A landscape with many valleys, sampled at points; each row gives a point and its height.
From any point a ball rolls to the lowest of the 2 points nearest to it. It stops when none of these is lower. Distance is the straight distance between rows; heights are no part of it.
Z_300 (h 525): [167 143 168 119 162 133 154 122 132 137 121 144 116  85  99 166  70 124
 157 152  87]
Z_533 (h 536): [ 53 110  81 111 135  69 159  93  86 104 114 148 142 145 112 111 104  86
 113 111  93]
Z_530 (h 577): [139 145 119 130  98 150  63 108 200 160 123  90 170 163 121 201 132 108
 167 195 139]
Z_989 (h 672): [182 158 136 110 140 166  89 138 145 143 119 105 112 129 141 177  76  55
 178 225 147]
Z_881 (h 223): [134 161 123 144  71 124 113  71 167 138 147 169 125 147 134 109 118 106
 140 119  88]
Z_104 (h 549): [ 42 128  91  80  81  78 113 105  97 135 150 113 149 168 128 128 122 145
 139 105 159]
Z_121 (h 534): [ 72 107  73 121  99 126  76 127 155 175 116  67 188 202 135 179 174 137
 151 124 143]
Z_76 (h 288): [162 127 161 154 169 112 163 145 146 142  91 156 125 134  85 153  97 122
  64 119  63]
Z_64 (h 524): [ 70 128  70 114 110 110 136  78 125 101 111 132 149 183 149 115 159 112
 101 125 127]
Z_705 (h 514): [ 94 126 103 122 149 111 135 119 125 124 141 136 139 163 161 126 151 114
 113  88 111]
Z_369 (h 452): [115 128 102 116  85 100 126  89  99 128 155 143 103 117 139  47 144 144
  92  99 119]
Z_354 (h 475): [149 151 136 109 105 133 135 122  96 127 148 114  95 115 136  88 158 160
 123  76  93]
Z_957 (h 611): [156 139 159 152 140 168 131 165 152 110 147 133 105  79 144  97 157 145
 135 124 172]
Z_426 (h 262): [110 122 127 132 155 144 118 162 121 121 116  99 128 155 146 175 140 140
 171 125 142]
Z_698 (h 424): [106 117 100 117 102  83 203 123  27 126  87 157 119 127  90  52 132 121
  55  88 144]
Z_358 (h 575): [104 129 142  98 177 129 121 153 166 118 140 104 137 142 128 130 114 129
 141 156 142]
Z_789 (h 354): [157 145 147 173 115 144 154 118 140 105 101 163 100 114 115  72 147 129
  64  96 101]
Z_858 (h 546): [112 105  87 127 110 151  67 138 170 177 134  66 198 174 143 194 196 130
 163 148 178]
Z_81 (h 527): [ 79 125  71 120  97 109  90  87 168 159 134 101 184 195 142 155 166 136
 118 127 137]
Z_187 (h 247): [148 160 125 159  77 145  97  82 192 156 156 152 142 143 155 138 144 122
 162 134 123]
Z_877 (h 560): [126 120 105 140 113 155  76 120 192 159 139  92 180 172 144 190 166 132
 157 179 160]
Z_373 (h 580): [129 108 147 138 196 139 125 165 149 117  95 115 121 142 110 169  89 123
 146 179 113]
Z_222 (h 508): [130 122 131 134 158 140 142 144 130 119 140 134 127 147 151 114 174 130
  99  84 128]
Z_350 (h 621): [135 103 150 117 188 134 136 190  89 129 101  91 123 100 139 172 117 149
 127 147 173]
Z_697 (h 388): [127 141 121 125  90 136 101 131 151 145 178 119 129  93 159 108 146 162
 178 118 180]
Z_374 (h 137): [132 117 133 147 116 157  84 147 163 108 150 102 136 149 149 155 166 139
 157 164 161]
Z_947 (h 542): [ 68 130  95  91 106 123  90 149 136 143 134  70 174 185 128 171 166 138
 159 105 154]
Z_500 (h 286): [187 157 128 155  96 168  93 101 176 148 153 128 147 124 170 163 163 118
 178 154 148]
Z_107 (h 519): [100 133  96 120 137 115 158 103 107 100 108 143 134 171 148  95 166 102
  83 100 108]
Z_711 (h 224): [ 90 131  97 133 117 102 153  57 139 105 125 172 139 161 112 142 110 112
 135 130  76]
Z_201 (h 488): [234 140 187 131 133 175 130 140 139 158 113 141  83  44 114 123  73 120
 122 164 119]
Z_367 (h 538): [ 55 111  82  77 107  75 164  90  54 106 112 151 143 138 132  80 115  84
 103 104 131]
Z_15 (h 341): [103 126 107 126 111 151 100 135 166 136 146  91 184 133 172 169 190 124
 160 112 186]
Z_317 (h 669): [128 142 105 119 127 126  85 130 154 161 142  97 166 117 149 185  98 122
 200 197 163]
Z_651 (h 458): [204 135 179 152 158 144 136 173 126 152 118 133 105  62 112 136  98 128
 114 152 111]
Z_572 (h 399): [153 159 141 127  88 135 104 109 161 140 176 129 108 100 125  91 118 160
 176 137 142]
Z_884 (h 466): [186 132 170 165 132 131 157 131 157 135 107 172  96  87  82 101  93 149
  81 132  96]
Z_682 (h 362): [133 129 145 147 143 118 141 142 119 134 150 153 119 108 139 121 116 149
 145 122 132]
Z_122 (h 686): [188 126 149 133 176 166  96 155 133 135 103 107 103 135 141 186  86  76
 153 223 131]
Z_255 (h 489): [183 131 151 120 147 139 149 131 109 140 139 128 108 106 131 100 164 161
  93  83  94]
Z_659 (h 289): [105  89 139 169 174 134 128 205 113 115 106 127 122 131 139 147 139 142
 125 115 147]
Z_744 (h 520): [200 142 163 143 152 161 129 146 110 136 114 115 102  78 139 156 115 124
 153 164 127]
Z_59 (h 411): [110 123 117 140 122  83 208 133  58 120  85 153 127 114  59  85 114 154
  52  80 135]
Z_586 (h 374): [137 130 122 124 104 139  74 157 145 148 181  88 150 111 162 145 161 145
 180 153 199]
Z_558 (h 552): [ 63 122 108  91 103  87 118 106 136 135 163 115 163 143 122 152 114 160
 168 127 159]
Z_472 (h 657): [119 120 119 121 134 117  84 135 148 145 153  98 158 123 167 176 116 122
 170 153 133]
Z_639 (h 576): [156 135 164 115 140 151 139 144 100 117 131 108 101  79 126 124 150 183
 127 108 148]
Z_332 (h 441): [216 145 177 122 127 171 130 122 149 165 141 146  86  62 122  99  91 145
 148 127  95]
Z_806 (h 433): [131 119  92 113  87 103 178  98  14 131  92 146 104 116 116  14 133 120
  67 104 142]
Z_734 (h 187): [143 115 148 167 129 157  93 153 157  98 127 126 106 149 142 148 153 127
 127 152 127]
Z_203 (h 438): [140 145 119 160 123 105 206 115 105 129  89 157 125  96  49  78  99 146
  60  88 105]
Z_229 (h 261): [104 138 116 108  87 113 172 102  71  89 111 135  99 104 100  52 140 151
  81  83 134]
Z_816 (h 357): [ 83  99 120 119 109 130  88 162 128 139 164 103 151 126 171 153 146 150
 170 122 204]
Z_643 (h 469): [150 139 137 143 119 102 207 100 125 136  93 183 126  98  25  84  83 106
  60 102  75]
Z_471 (h 532): [ 49 130  71 115 124  79 136  98 100 135 125 135 161 184 134 121 118  89
 140 103 111]
Z_117 (h 367): [119 107 132 136 185 103 163 146 110 126  89 140 135 141 104 147 118 144
  90 104  91]
Z_854 (h 564): [125 115 159 115 145 139 149 173  82 127 123 113 105 119 133 126 165 174
 107  78 155]
Z_774 (h 598): [132 135 150 139 138 157 113 186 140 108 145 106 126 106 139 119 151 135
 159 149 202]
Z_991 (h 638): [152  95 137 114 187 158 117 204  83 129 126  78 125 110 159 158 140 117
 150 147 207]
Z_728 (h 264): [124 142 144 122  95 121 113  55 188 139 149 171 136 142 120 163  89 121
 163 159 106]
Z_341 (h 465): [143 129 135 127  99 135 106 134 100 130 167 113 112 108 149 115 168 164
 143 101 132]
Z_279 (h 456): [110 110 123 125  90 120 111 135  89 119 160 127 101 123 153  70 166 161
 108  80 142]
Z_612 (h 555): [101 118 145  97 149 132 148 174  74 134 129 110 122 164 154 148 162 151
 125  62 162]
Z_849 (h 521): [ 86 125  94 111 136 118 108 111 159 121 130 107 159 178 159 149 156 126
 141 115 123]
Z_458 (h 260): [ 96  77 116 144 166 145 110 194 106 125 102 105 130 153 160 174 149 133
 151 104 157]
Z_236 (h 565): [115 161 142 122 141 119 124 139 166 123 159 130 134 136 104 118  97 129
 156 147 125]
Z_413 (h 585): [129 128 129 121 179 144 112 186 154 122 140 100 129 126 147 142 119 119
 168 172 181]
Z_585 (h 513): [186 141 146 135 101 129 176 105 138 147  95 165 105  81  20  68  80 147
  70  94  72]
Z_619 (h 623): [172  96 142 135 192 160  90 184 129 131 122  99 132 102 166 173 116  91
 138 168 129]
Z_414 (h 414): [165 139 152 121 106 143 110 117 134 137 156 139  95  67 125  92 102 157
 164 120 103]
Z_383 (h 219): [118 145 121 151 141 139 116 122 160 115 116 122 140 169 138 170 135 129
 174 145 123]
Z_804 (h 544): [ 61  92  94  89  80  86 132 117  43 119 132 137 121 157 154  76 136 118
  74  95 159]
Z_767 (h 205): [ 98 124  99 101 116 101 177  37 114  94 125 179 127 141  98 100 112 107
 103 131  89]
Z_931 (h 275): [132 146 126 140 101 126  92  95 191 156 150 139 150 144 138 166 110 124
 175 166 133]
Z_308 (h 627): [178 140 164 148 160 176 124 145 177 110 133 137 107 110 141 119 131 120
 131 159 159]
Z_6 (h 244): [108 128 134 135 112 121 124  64 184 120 125 172 133 149 132 159  95  93
 130 135  81]
Z_623 (h 601): [149  93 145 137 199 138 117 185 122 120  92 104 128 112 136 174 119 132
 122 161 126]
Z_474 (h 447): [106 134  85 128  67 107 131  88  77 106 124 140 117 150 158  49 164 107
  96 107 143]
Z_888 (h 557): [147 134 155 127 161 133 127 131 147 131 122 136 121 134 110 175  74 119
 163 187  99]
Z_865 (h 652): [136 101 121 115 193 174 105 194 124 127 131  82 152 123 171 165 169  91
 182 143 209]
Z_242 (h 156): [154 154 144 152 128 165 106 121 180 115 119 124 122 154 133 177 123 123
 180 187 151]
Z_736 (h 322): [150 121 112 144 118 165  94 115 176 149 164 113 170 124 183 165 187 116
 175 130 161]
Z_933 (h 494): [150 133 161 111 157 119 179  99 138 131 132 167 117  86  65 135  69 136
 135 128  92]
Z_625 (h 556): [161 152 153 116 149 151 130 141 114 124 138 109 113  84 149 146 136 150
 171 137 145]
Z_611 (h 249): [157 138 170 158 112 156 100 138 171 115 127 142 100 121 135 149 108 111
 128 152  95]
Z_473 (h 203): [ 93 153 110 150  99 114 108 113 157 125 138 133 142 147 137 131 116 101
 150 118  89]
Z_226 (h 526): [ 60 111  72 126 147 101 106 118 135 129 102 109 162 186 155 131 141  94
 141 100  93]
Z_482 (h 502): [137 115 126 122 142 127 159 143  96 127 126 128 114 139 136  91 176 141
  60  75 109]
Z_690 (h 327): [132 104 151 176 156 119 147 179 109 130 128 142 116 107 137 129 128 161
 111 122 137]
Z_655 (h 548): [ 88 134 131  85 133 131 120 147 112 130 139  91 142 171 142 154 163 147
 149  83 162]
Z_134 (h 547): [ 61 112 113  84  94  95 125 128  80 119 152 122 121 151 149 114 144 146
 102  80 164]
Z_836 (h 391): [112 117 130 146 149  90 181 131  86 119  96 145 123 138  71 116 117 154
  70  97 108]
Z_818 (h 541): [ 74 100 103  97 107  79 164 116  34 121 109 140 117 126 137  95 116 123
  71  81 124]
Z_46 (h 225): [120 129 105 106  89 104 179  47  98  95 102 182 116 109  79  71  97  95
  92 122  72]
Z_662 (h 459): [116 121 121 116 107  97 155  83 104 112 151 162 112 116 102  76 107 158
 107 113  99]
Z_270 (h 471): [127 111 139 109 137  97 181  88 103 134 137 165 117  89  68  98  91 151
 109 107  91]
Z_228 (h 222): [108 143 114 147 108 118 133 109 144 109 115 154 127 139 136 118 110  69
 107 112  67]
Z_71 (h 307): [158 143 165 156 122 154 130 137 152 104 123 140  99 114 125 109 137 133
 111 116  95]
Z_372 (h 245): [ 95 124 107 108 105  99 185  74  72  88  99 153 114 116  78  64 117 122
  85 116 114]
Z_401 (h 558): [ 66 130 120 103 133  91 132 107 154 115 162 143 139 138 100 114  97 143
 153 143 134]
Z_119 (h 73): [176 140 141 133 133 179  88 140 151 104 143  97 117 129 146 162 153 125
 171 189 169]
Z_658 (h 442): [124 133  83 124  72 106 158  91  42 105  96 142 109 133 145  16 152  95
  80 127 152]
Z_148 (h 658): [155 152 144 118 131 147  75 148 163 140 137  92 137 133 138 180  96  85
 180 189 119]
Z_4 (h 642): [147 117 135 121 169 128  87 160 132 136 140  93 129 121 152 176  97 112
 160 184 118]
Z_380 (h 337): [141 107 143 163 171 123 138 174 138 133 102 138 131 143 117 145 121 117
  67 116  69]
Z_483 (h 394): [166 126 159 130 170 125 149 144 113 144 138 139 112  73 120 119 101 157
 121 121 114]
Z_997 (h 405): [171 129 154 157 127 130 159 143 139 124  94 147 122  99  81 103 126 147
  43 112  95]
Z_588 (h 226): [135 141 147 155 141 125 152 123 149 125 108 164 114 126 115 132 101  99
 101 112  60]
Z_716 (h 591): [146 157 138 139  81 157  57 119 206 135 153  99 160 149 130 159 153 110
 147 165 140]
Z_441 (h 515): [162 140 147 144 103 119 155 117 124 130 116 158  81 103  61  71  91 150
  79 111  74]

Call two points neighbours if one is among the 2 nearest of the other. Go from one point of each pair to the other, from neighbour to neighbour, staying as low as possible. Name the highest point that can't be avoided.
Z_458 / Z_473: Z_201
Z_187 / Z_767: Z_931
Z_119 / Z_458: Z_426

For each start below, name the point where the ball stops.
Z_474: Z_473
Z_585: Z_473
Z_441: Z_119
Z_572: Z_187
